Each scene shows the same named points in several views. A view is turned or mirrored, shifted and resized as a whole, has a little noise and may leave points out.

Scene 1
View 1
(88): [ 14  -5 -31  22   8  11  -7   2   6 -13 -11  -8  -1  -3 -12   0  19   0
 -20  -3 -33  -6  -4 -10 -13  -4 -13  -9   1   9  -5]
(16): [ -1 -19 -20  24  10  17  -8  -1  -6  -8  -2  -9  -3   9 -14 -14   8  11
 -16   4 -24 -22 -12  -8 -10  -1   6  -3   5  -1 -14]
(107): [  4  -2 -15  19  16  13   1  10   0  -7  -2  -7  -4 -12 -10  -4  -1  -3
  -7  -1 -24  -3  -5 -16  -9  -3 -12 -15   4  -1  -2]
(20): [-15 -44 -21  23  -4   6  -8 -24  -4  -8 -15  -4 -23  21  -8 -15  13  20
  -4   6 -19 -25  -4  15 -13 -16  19   5  -5   6 -15]
(219): [  1 -22 -12  19  -7  -5   6 -12   6  -5  -4   2  -8 -25  -9   1 -10   9
  -1   8 -15  -8   1  -4  -5 -25   1 -13 -11  -1  -8]
(46): [  0 -10  -6  19   8   6  -4  -1   2  -5   2   1  -6 -21  -4  -5 -10   2
   3   4 -15  -6  -3 -14  -4 -14  -4 -13  -5   0  -3]
(39): [  8 -16 -12  27  -7   7 -18 -13   4  -8   7   1  10 -25  -6  -7 -10  17
  -8  15 -14 -25 -11 -17   3 -19   7  -5 -11   6 -17]
(108): [ -3 -18 -11  27  12  22 -14  -1 -11  -7   8  -8   3   5 -13 -20  -2  14
 -13  10 -20 -29 -18 -17  -4   1   9  -2   6  -5 -16]
(73): [ 19  -2 -26  21  -4  -3  -5  -4  16 -13  -9   0   2 -32  -6  11   6  -1
  -9   1 -25   1   4 -12  -8 -20 -16 -16 -12  13  -1]
(32): [ -2 -14  -7  23  10  13 -24  -4   1  -8   0   1  -8 -10   3 -14  -3   7
   7   7 -15 -14  -5 -10  -3 -13   3  -4  -7  13  -4]
(55): [ -2 -16  -7  24   4   9 -28  -9   5 -10   0   4  -9 -13   7 -12  -4   9
  10   8 -14 -15  -4  -7  -2 -18   6  -2 -12  17  -4]
(54): [ -2 -16 -15  21  16  20  17  10 -17  -2   7 -15   5   5 -30 -15  -4   9
 -26   6 -24 -23 -18 -19  -9  10   3 -11  17 -25 -18]
(136): [ 13  -2 -30  25  10  13 -26   0  10 -16 -12  -5  -2  -1  -2  -3  24  -1
 -11  -4 -32  -6  -3  -8 -13  -6 -12  -5  -4  24  -1]
(99): [ -1  -1   2  19  24  19  -2  16  -9  -3  13  -4   0 -16 -10 -14 -17  -1
   1   4 -16  -8 -11 -26  -4   1  -6 -16   7 -11  -3]
(80): [ 22   9 -23  24   9  10 -12   9  11 -13   1  -4  12 -28  -8   4   4  -3
 -15   1 -28  -2  -5 -25  -5  -6 -20 -15  -3  10  -1]
View 2
(54): [  1  20   1  14  16   5  -1   0   3  25 -16  42  -9   7   0   9  -5  -1
  -9   9 -41   1  -7 -13  14  -1  20  11  21   3  24]
(99): [ -1   7  -5   6  20   7  19  -1   6  18  -1  30  -1  14   3 -17   3   5
   2  19 -25 -10 -18  -8  12 -11   2  10  15  16  20]
(219): [ -3  -9   1   2  13   8  14 -20  -6  -7 -18  30  14   2  10 -14 -17  -8
   3  25 -15 -20  -5 -11   6  18   8  -2   8   2  -2]
(80): [ -2 -23 -18  -4   7   6  18   3 -18  15   3   9  19   5  -1 -19  -7  -3
  -6  15 -29   1   2  -8   7  -2   1   4  15  17  14]
(20): [  2  14  -2   9   0   0   6 -26  16 -13 -17  27  -4 -24  -3   2 -19 -14
 -13  18 -14  -8 -14  -9  -2  41  18   9   0 -29   9]
(16): [  3   9  -9   8   6   3   8  -8   4  11  -9  24  -4  -9  -6   0  -9  -7
 -12   9 -28   2  -8  -8   5  16  14  11  11  -8  20]
(136): [ -4 -17 -22  -5  -6  -1  17   0  -5   1   8   1  14 -15  -8 -10 -10  -6
 -17  16 -23  10  -3  -6  -2  15   2  12   5  -3  18]
(46): [ -3  -6  -5   2  14   7  20 -11   0   2  -6  24   9   6   5 -20  -7  -2
   3  24 -16 -15 -13  -9   7   5   2   5   9   8   8]
(107): [ -6  -5  -7   1   7   3  14   2  -1   6  -2  24   8   6   4  -9  -5   4
  -7  23 -25   0  -8 -10   6  -2   4  11  11  11  17]
(88): [ -5 -13 -14  -2  -2   0   9   4  -8   4  -2  13  13  -7  -2  -2 -12  -3
 -17  17 -29  10   3 -10   2  10   7  10  10   2  17]
(55): [  4  -4 -14   2   9   6  28 -19   7   0   1  10   5  -8  -3 -27  -6  -8
   1  18  -8 -14 -20  -3   2  18   0   6   2  -3  11]
(108): [ 10  15 -10  11  15   7  12 -13   7  21  -8  24  -8  -6  -8  -6  -5 -10
  -5   3 -28  -5 -15  -7  10  12  14   9  15  -5  22]
(39): [ 12  -5 -13   6  19  13  19 -24 -10  14 -13  17   8  -3  -3 -22 -13 -18
   7   7 -20 -18  -8  -7   9  19   9  -4  14   0   7]
(32): [  4  -1 -13   3  11   6  25 -16   7   3  -1  14   2  -6  -3 -23  -5  -7
   0  17 -12 -13 -19  -5   3  15   1   7   6  -2  13]
View 3
(46): [ -2  20  16  15 -12   0  -6  15  -7   5  -7  15  10   5 -25   5  10 -13
 -12   1  10  16  26  17  -9   3  20  10  -9  -6  22]
(108): [  0  31  12  18 -21  16  -7  -6  13  -4  -5  -5  15   0   8   0   7 -47
 -28  12 -10  18  46  50  13  11  16  12 -29  24  26]
(73): [  7  33  40   5   5   3 -16  11  -3  12  -8   9   0  -1 -18  11  18   5
  18  -9  22  13   5  10 -10  33  -7  -3  -2 -41  32]
(16): [ -3  41  22  14 -20  21  -1  -2   9   0  -8  -7  16  -1  17  -5  18 -44
  -9  18  -3  14  31  38  18  16  12  11 -20  12  17]
(54): [-34  44  41  10 -23   5  -8  14   9 -13  -8  -2  24  11  11  -5  24 -49
 -35   1 -26  13  13  46  17  11  23  36 -32  30  26]
(99): [-13  16  10  21 -28  -2  -7  16 -13   3  -9   9  -2  10 -18  16  21 -38
 -41 -11 -13  27  22  30 -11  -5  33  23 -15   4  39]
(88): [  0  45  40   9 -14  21  -3   4  -1  11 -10  -8  -3  -1  18   4  32 -32
  12   6   5  16   3  25   7  32   1   5  -7 -24  27]
(32): [ 19  18  -2  20 -15  14   0   0  -1  10  -6   7   7  -2 -15   4   5 -23
  -7  17  18  17  46  24  -3   3  17  -1  -9  -3  16]
(219): [ -5  30  32   6   4  -5 -10  16   5  -1  -3  20  31   5 -32  -7   0   8
   2   6  21   3  26  13  -1  13  10  11 -10  -4   9]
(107): [ -9  30  27  14 -20   4  -2  15 -12   8 -10   3  -1   5  -4   8  28 -30
 -12  -3  -2  20   6  20  -6  10  19  16  -8 -15  29]
(80): [  5  28  33  10  -7   6 -18   6  -6  13 -11  -1 -18   0  -6  23  25 -18
  -2 -19   2  24   7  24 -12  31  -1   1  -9 -37  51]
(55): [ 23  16  -6  21 -13  15   0   0  -2  13  -4   9   8  -4 -19   5   1 -16
  -3  19  25  17  50  21  -5   2  16  -7  -6  -7  14]
View 4
(88): [ -5   0   5  -1   1  12 -25  22 -11  -4  24  22  -4 -17  -2   7  -5  11
  -7   9  26   2  -6   4 -11  32   2   5  -7 -37  -6]
(55): [ -6  10  17   4   9  -3  -8  18   3 -17  27  15  -6  11   6   4 -11   5
   9  16  22   2  -6 -12   2   5  13  -9  23 -13   3]
(39): [ 15  23   7  -6  -1  -4 -15  17   9 -18  32  30   8  15   4  12  -3  16
   4  14  24  -5 -28 -18  -3  12   7   1  13 -15  14]
(73): [ 15   0  15 -23  22  -1 -20  12   0  -2  25  25 -10  -6  -2   5   2  12
  -8   2  35   4  -4  -3 -11  25  -6   9   0 -23   5]
(46): [  0   8  12  -7   3  -2 -12  16  -1 -17  12   9   2   8   0   2   6  11
  -6   6  23   3  -7 -10   5  19   7   0  17 -16  15]
(136): [ -6   0  11   4  11  13 -17  23  -7  -4  32  25 -13 -18   1   5 -14   6
   5  16  27   6   0   2 -14  21   5  -2  -2 -35 -15]
(107): [ -4   2   8  -3  -5  10 -16  21  -8 -14   7   9   2  -7  -6   2   9  11
  -9   7  22   4  -1  -3   0  29   4   3   6 -30   8]
(108): [ -8  21  -3  18 -26  11 -18  26  -3 -23  21  20  18   4   2  11  -6  15
   2  20  12  -5 -26 -12   3  22  15  -5  11 -28   7]
(54): [-12  14 -12  11 -40  15 -28  26 -14 -22   5  11  28  -3  -6  12  11  20
 -18  12  10  -8 -28  -4   7  42   9   4   1 -35  16]
(219): [  3   5   8 -14   8 -13 -23   7  -1  -9  25  16   1  15   7   6   2  14
 -17   1  27 -10 -16  -9   5  18   0   1  13  -7  17]
(80): [ 17   6  14 -14   9  14 -13  23   2 -11  13  24  -2 -16 -11   6   8  12
   3   8  30  14  -2  -7 -14  28  -1  11  -2 -35   5]
(20): [-33   5  -5  20  -8 -10 -34  12 -15  -7  48  19   2  18  23  10 -26   9
 -16  16  17 -26 -26   2   9  13  12 -16  13 -11  -6]
(99): [ -2  12   9   2 -17  11  -6  25  -4 -27  -6   2  13   0 -10   2  16  13
  -1  10  16  10  -5 -14   8  26  11   2  18 -27  19]
View 5
(16): [  7  -1 -14   3  -9  -9   4  -3  -1 -12 -21   7   0  14   7  25  -8  25
  26  15  12  -3  16  -9  -7   2   9  17   2  12  -2]
(55): [ -1   7 -21   0  -4  -5   1 -35   1 -14 -13   8   1  -1   5  -4   3  13
   2  23  -6   6  15 -16   4 -11  10 -19  19  13  -3]
(73): [ -4   7 -28 -19   3  -7   8 -16 -25  -7   6  12  -5  -6   9  26  16  17
  -4  20 -13   3 -19  36  36  11  11 -12  16  29   5]
(54): [ 36  -8 -16   9  -3  -4   4  28  16  -5 -36   4  -1  17  12  52  -3  20
  34   2  38  -4  10   8   1   3   7  38 -11   3 -16]
(80): [ 11   3 -31  -6 -10 -12  24 -15 -21  -8  12   5   7  -7   9  36  14  24
   4  29  -2   1 -19  20  38  12  13  11  16  12 -10]
(99): [ 36  -1 -33   9  -8   2  13  -2  17   0 -18  -7  16  -6   7  30  11   4
   8   9  21   6  -3  -4  20 -14  13   8  10 -10 -26]
(39): [  9   4 -19   7  19 -13  -3 -29   8 -23 -19  25 -20   5  15  14   7  24
   6  33   7   0  19   6  22   1  -2  -3  20  23 -18]
(136): [-13   6 -18 -12 -26 -13  17 -18 -33 -11  10   3   9   3   3  21  -3  31
  17  25 -15  -2  -4  -2   5  13  18   9  10  19  15]
(20): [-18   7   3  -9   3  -2 -24  -6  -1 -14 -41  17 -19  25   5   1 -17  20
  27   2   0  -2  36  -8 -37  -3   7 -11  -7  38  25]
(219): [  5   8 -19 -12  20   2 -12 -11   5  -8 -25  17 -17   4  11  15  12   4
  -3   7   2   4   2  28  17  -6   5 -24   9  30   0]
(88): [ -2   2 -19 -14 -18 -10  14   0 -26  -6   1   4   5   6   7  35   0  28
  19  16  -3  -2  -9  15  10  16  16  16   2  20  12]
(32): [  3   6 -21   2  -5  -4   2 -27   3 -13 -14   7   2   0   5   2   2  13
   6  21  -1   5  15 -16   3 -11   9 -13  15  11  -5]
(107): [ 15   3 -25  -7 -12  -2  10   4  -7  -1 -11  -1  10   1   7  32   6  11
  13   4   7   3  -9  11  12   0  16   8   2   9  -1]

In a view up to two points have been moved. Name them for each view, in the order of its rows, or write -.
view 1 | (55)
view 2 | -
view 3 | (54)
view 4 | -
view 5 | (16), (107)

Scene 2
View 1
(64): [ -7  14 -16  14  -7 -11  -1  10   0  -9  18 -19   4  17   6   9   3 -17
   1 -14 -11  16  -1   6   5   3  -1   6  -4  -3   2]
(189): [  6  17 -18   8  -1  -3   2  -6  -1  -9  13 -12   7  23   0   7   0 -10
   2 -21  -3  -9  -2   4   9   1   6   5 -18   9   6]
(202): [ -1  12 -17  13  -6  -8   1  10  -3 -11  14 -12   0  23  -5   4  -2 -11
   2 -16  -4   9  -2   4   7  12  -1   7  -3   2   2]
(33): [  4   2 -23  24  -4   8  13  27 -14  -7   3   5   2  21 -43  -8  -9  -4
  11   2  11  12   7   0   9  42  11   8 -14  -4  -9]
(66): [  6   9  -2  15  -4  -4  17  16 -13   3  -1  -1  11  35 -40  -1 -12   7
   1  -4  19   8   5   1  19  23  -6  25 -18  -6   5]
(149): [ -9   8 -27  26  -2  12   9  18  -5 -10  17 -16  20  -8  -2  10   8 -33
  15   8 -12  24  17   7   1   7  34  -4 -30 -10 -13]
(22): [-24  13  -8   4  -1   8  15 -25   2  26 -13 -10  17   5   0  -6  -2  -8
  13   0  13 -18   5 -10  16  -2   2  32 -37   1  11]
(137): [ -8  21  -5  -9  -5 -16  -2 -34   7  10  -4 -11  -9  41   7  -5  -5   8
  -6 -38   9 -33 -18  -8  17  -1 -31  28  -2  19  26]
(134): [ -3  12   4  12  -5  -7  17   7  -8   7   4 -13  21  25 -17   8  -6  -3
   0  -1  10  14   8   3  20  -1  -4  27 -26 -10   8]
(57): [ 12  14 -29  12   3   9   4  -6  -3 -14  13  -6  10  18 -10   5   1 -13
   8 -18  -2 -15   3   2   3   9  23  -6 -26  12   1]
(113): [  4   6 -19  18  -6  -5   5  24 -10 -11   8   0  -6  31 -31  -4  -9  -2
   3 -11   6  11   0   1   9  35  -5   9   1   1  -1]
(238): [ -1  12 -12  13  -3  -2   9   6  -5  -2  10 -12  14  19  -9   7  -2 -11
   4  -7   2   7   5   4  12   4   6  14 -22  -3   4]
(174): [ -6  10 -29  16  -4   5   0   5  -1 -10  13 -11   3   8  -1   3   4 -20
   9 -10  -7   4   2   3   2  13  14   0 -14   4  -3]
(30): [ 22  18 -13  11  -1 -10   2   9  -6 -22  21 -10   7  38 -13  13  -4  -4
  -5 -25  -3   3  -3   9  10   4   2   0 -11   5   7]
View 2
(22): [-13  15  26  16 -31  -9  -3   9  25 -35   2 -29   1 -33   7 -13  50 -45
  32   0  21  -1   0  19 -27   3   3  -3  14   1  11]
(189): [-29 -13   5  -1 -16  -1   2  19 -14   6  -4 -11   2  -1 -18 -16   9  -2
  -7  12 -17   9   1   1  -9  36 -12   0  15  11  18]
(113): [-69 -11  13  12  12   4  11  21 -37   6  -5  15 -31 -19 -24  -4  -3   7
   7  20 -26  39   4  14  14  -3 -45 -11  10  16  36]
(238): [-38 -20  -8  15 -18  -5  -1  27  -7   0  -3  -8   3 -13 -11 -11   2  -1
   3   8 -14  21  -4   3  -9  23 -19  -7  15  14  31]
(33): [-70 -26  20  26  15   7  16  33 -14   2   5  26 -33 -39 -14  -2  -5 -13
  16  17 -28  51   1  37  19 -20 -32  -6  25  18  41]
(66): [-51 -12  10  37  10   4   1  29 -22 -10   9  -5 -27 -38 -19   6  26   2
  26  21   7  49 -18   8   4 -19 -46  -7  19  13  39]
(174): [-44 -18   4  -1 -19  -3   9  21   1   6  -9   9   2  -8  -7 -22 -12 -16
  -5   5 -37  10  14  22  -6  30  -4  -5  14  14  24]
(57): [-20 -33  15  -2  -7   6  11  32   4  16  10   0  -1  -9 -22 -23   6 -14
 -11  12 -28  11  -4  22   1  39   8  14  35   9  11]
(137): [ -4  46  39 -22 -15   3  -2 -11 -51 -12 -11 -48 -20  11 -31 -16  71  -1
   8  23  22 -12  -2 -26 -20  32 -31  -3  -9  -3 -11]
(149): [-53 -50 -23  23 -33 -13   3  40  38  -1  -4  21  24 -25  14 -18 -42 -25
  -2  -8 -45  22  12  37 -11  24  11  -6  25  21  44]
(30): [-35 -30  -7   7  -2   6  -1  30 -32  21   1 -11  -5   3 -35 -11   2  24
 -15  19 -21  26 -13 -11   2  37 -29   2  20  15  24]
View 3
(30): [ 10  18 -20 -19 -11  17  34 -16   0  22   8  20  28 -29   5   5 -23  16
 -44  -6  -7   1   3 -16 -12  -9  -6  -2 -27  -9  21]
(134): [  2  15  -7 -37   2  38 -20   0  27   9 -28  11  25 -39  31  -7   0  32
   3  -2 -20 -19  -4 -24 -18   7 -23   7  -6 -17  21]
(174): [ 18 -10 -23  -6  -2  17  17  -2 -15  27  -9  23   9 -21  43  -8 -19  14
 -25 -11   2 -24   2  15  -8 -14   8  20   4 -17  17]
(238): [ 14   5 -18 -20  -3  26   9  -6   3  20  -8  19  19 -30  32  -6 -12  21
 -21  -7 -12 -16  -3  -7 -19  -6  -7  11  -5 -12  16]
(66): [ -9  23  -8 -33   9  27 -15   1  31  10 -39   5  29 -35  13   4 -16  26
   1   5  -7 -14   3 -24   5   8 -18  -7 -24 -37  34]
(33): [  1  12 -22 -18  12  13  -6   1  12  33 -51   3  19 -30  31  14 -32  18
  -6   4   5 -20   4   4  28  -4   0   1 -20 -65  40]
(149): [ 48 -16 -41 -17  -5  20   9  -4 -15  49 -17  20   4 -44  72   1 -11  23
 -19  -3 -23 -37 -14  25 -16 -26   1  39  22 -48  10]
(137): [-33   2  22 -11   6  33   4   0   6 -37  17  28  26  13 -10 -42  -8   8
 -14 -19  28 -12  24 -30 -27  21  -2 -18 -19  58  19]
(202): [  5   9 -14 -10  -4  25  20  -5  -3  26 -12  22  18 -26  29  -8 -19  18
 -29 -22  -3  -6   1   1  -4  -8   3  12 -13  -2  22]
(22): [  3 -27  -1 -25  16  33 -34  10  10 -23  -9  22  10  -8  38 -33   7  19
  20  11  10 -54   7 -10 -37  12 -13   6  23   0  12]
(189): [ 13  -5 -16 -14  -4  18  19  -7  -9   6  11  24  18 -17  19 -10 -14  11
 -29  -3   0 -19   6  -6 -24  -4  -3   3  -6   0  14]
(113): [ -9  23 -13 -13   4  20   8  -2  10  31 -40   9  24 -25  19   6 -31  19
 -19 -16   5  -2   7  -1  24  -2   4   0 -28 -31  39]
(64): [ 12   7 -14 -10 -11  32  21  -6  -5  32  -7  25  18 -30  41 -14 -13  23
 -31 -31 -13  -5  -3   4 -16 -11   1  23  -4   9  15]
View 4
(137): [ 34   6  -3  16 -13 -16 -64  -8  21 -40  22  21  49  49  -3  -6  31   8
 -45 -12 -11  15  -9 -12  -6 -23  11  -7  29  27  50]
(174): [-12  24   7   5 -35   2   7   1   2  -3  -3  -4   8  16  29  16  -4 -13
 -11   9 -15  -1  25   9  -3   2  -3   3  23   8  -2]
(57): [-15  22   9   5 -23   6  -6   4   4   5  -2  -7   4   1  27   5   6   3
 -16  31 -11   3  30  11   2 -17   4 -12  36   9   4]
(33): [-21  22  -9   4 -24  -7   5  -4   6 -25  12  -2 -12  15  36 -10 -21  15
  -3  19  -3  15  51   3  44  40 -12   0  17 -16 -12]
(134): [  5   7 -20  17 -24 -18 -17  -5  25  -8  16   8  27  42  25 -30 -14 -26
 -24  38 -24  19  26   8  22  30 -11  14  29  -8  -1]
(30): [-13   2  -9   8   2   5  -8 -19  -1 -16   0 -10  17  32  20  14  13   2
 -17  30 -34   3  25  25  15   5  13  -2  43  -4  16]
(189): [ -3  13   1  10 -20   1 -15  -3   8  -4   0  -2  23  22  20   6  11  -9
 -22  23 -21   3  18  11  -2 -11   6  -3  35   9  12]
(113): [-13  11 -10   5 -13  -5  -2 -14   1 -38  10  -2   3  34  27   7  -7  14
  -7   4 -14  11  36   7  37  36  -2   2  20 -10   3]
(66): [ -3   8 -23  12 -11 -17 -19  -9  20 -27  22   4  13  33  26 -29 -12   5
 -17  33 -14  24  37   2  44  37  -9   4  28 -16   1]
(22): [ 20  27   0  18 -52 -24 -35  20  36   8  20  20  30  19  22 -41  -9 -27
 -36  25   2  19  15 -14  -5  -9 -17   4  22  16   4]
(64): [ -4  10  -4   9 -27   1   5 -10   5 -11  -3  -3  24  41  24  21   0 -30
 -14   6 -33  -3  13  18  -6  13   1  13  27   5   4]
(149): [-25  29   7   6 -51   4  32   8   6  25 -12 -11   1   9  45   9 -24 -40
  -3  32 -23  -6  36  21  -6  16 -14  13  25  -1 -29]
(202): [ -7  11  -3   7 -20   0  -3 -11   3 -19   1  -3  16  36  23  16   2 -10
 -14   6 -24   2  21  13   6  14   2   5  26   2   7]
View 5
(33): [-11 -14  -2  13  31   7  10 -23  29 -19   2  -6   8  19  19   4 -32   4
 -25  35 -24 -11 -13   3  -5 -39   9   1  -1  -3 -15]
(202): [  5  -2 -15  18  25  -6  12 -19   9 -21  14  -8   0  14  -1  17 -21 -23
  -2   9  -6   2 -21  19  10 -12   0   8 -23   3 -17]
(238): [ -4  -1 -10   5  29 -10  11 -16  10 -11  15   8   7  19  11  17 -23 -16
  -1   6  10   9 -23  22   0 -12   5  -3 -14  -7 -21]
(64): [  1   4 -20  18  27 -14  15 -18   5 -13  20  -3  -1  11   2  20 -17 -30
   6  -2  11  10 -25  24   7  -9   1   1 -28   0 -20]
(113): [  1 -11  -1  17  20   5  11 -19  20 -18  12 -10  -3  22   5  12 -34 -14
 -20  28 -26  -4 -14  13   2 -27   5  13 -13   7 -13]
(57): [  1  -5 -17 -11  36  -4   1 -19   6 -40   2   9  20  22   3  22 -13  -2
   0   8  10  -4 -25  12  18   1   5  -1   1 -14 -20]
(137): [ 39  -7  26 -19 -12  -3  -6   9   4 -18  13   4   9  40 -22   9 -26 -41
  32  -5   5  30  -7  47  -1  19 -13  27   4  16 -36]
(149): [-27   5 -39  22  60 -17  18 -33  17 -18   3   1  19  -6  26  13  -9   0
   0   3  24  -4 -35   4   6 -28   8 -21 -18 -21 -18]
(134): [-10  -2   8   2  20  -7   9  -9  22  13  18  16   6  26  23   8 -37 -17
  -3  13  12  18 -15  27 -22 -23   7  -5  -8  -5 -26]
(174): [ -2  -1 -21  14  36  -9  10 -21  11 -27   5  -6  14   8   4  13 -12 -12
   7   3   9   0 -26  13  12 -11  -1   0 -12  -6 -21]
(22): [ -1  -6  15 -10  22 -11  -1  -3  26  -3  -6  11  31  18  16 -12 -19 -10
  34  -4  32  23 -14  28 -20 -10 -10  -3  21  -7 -43]

In a view up to two points have been moved. Name them for each view, in the order of its rows, or write -.
view 1 | (134), (238)
view 2 | (189)
view 3 | -
view 4 | (137)
view 5 | (202)
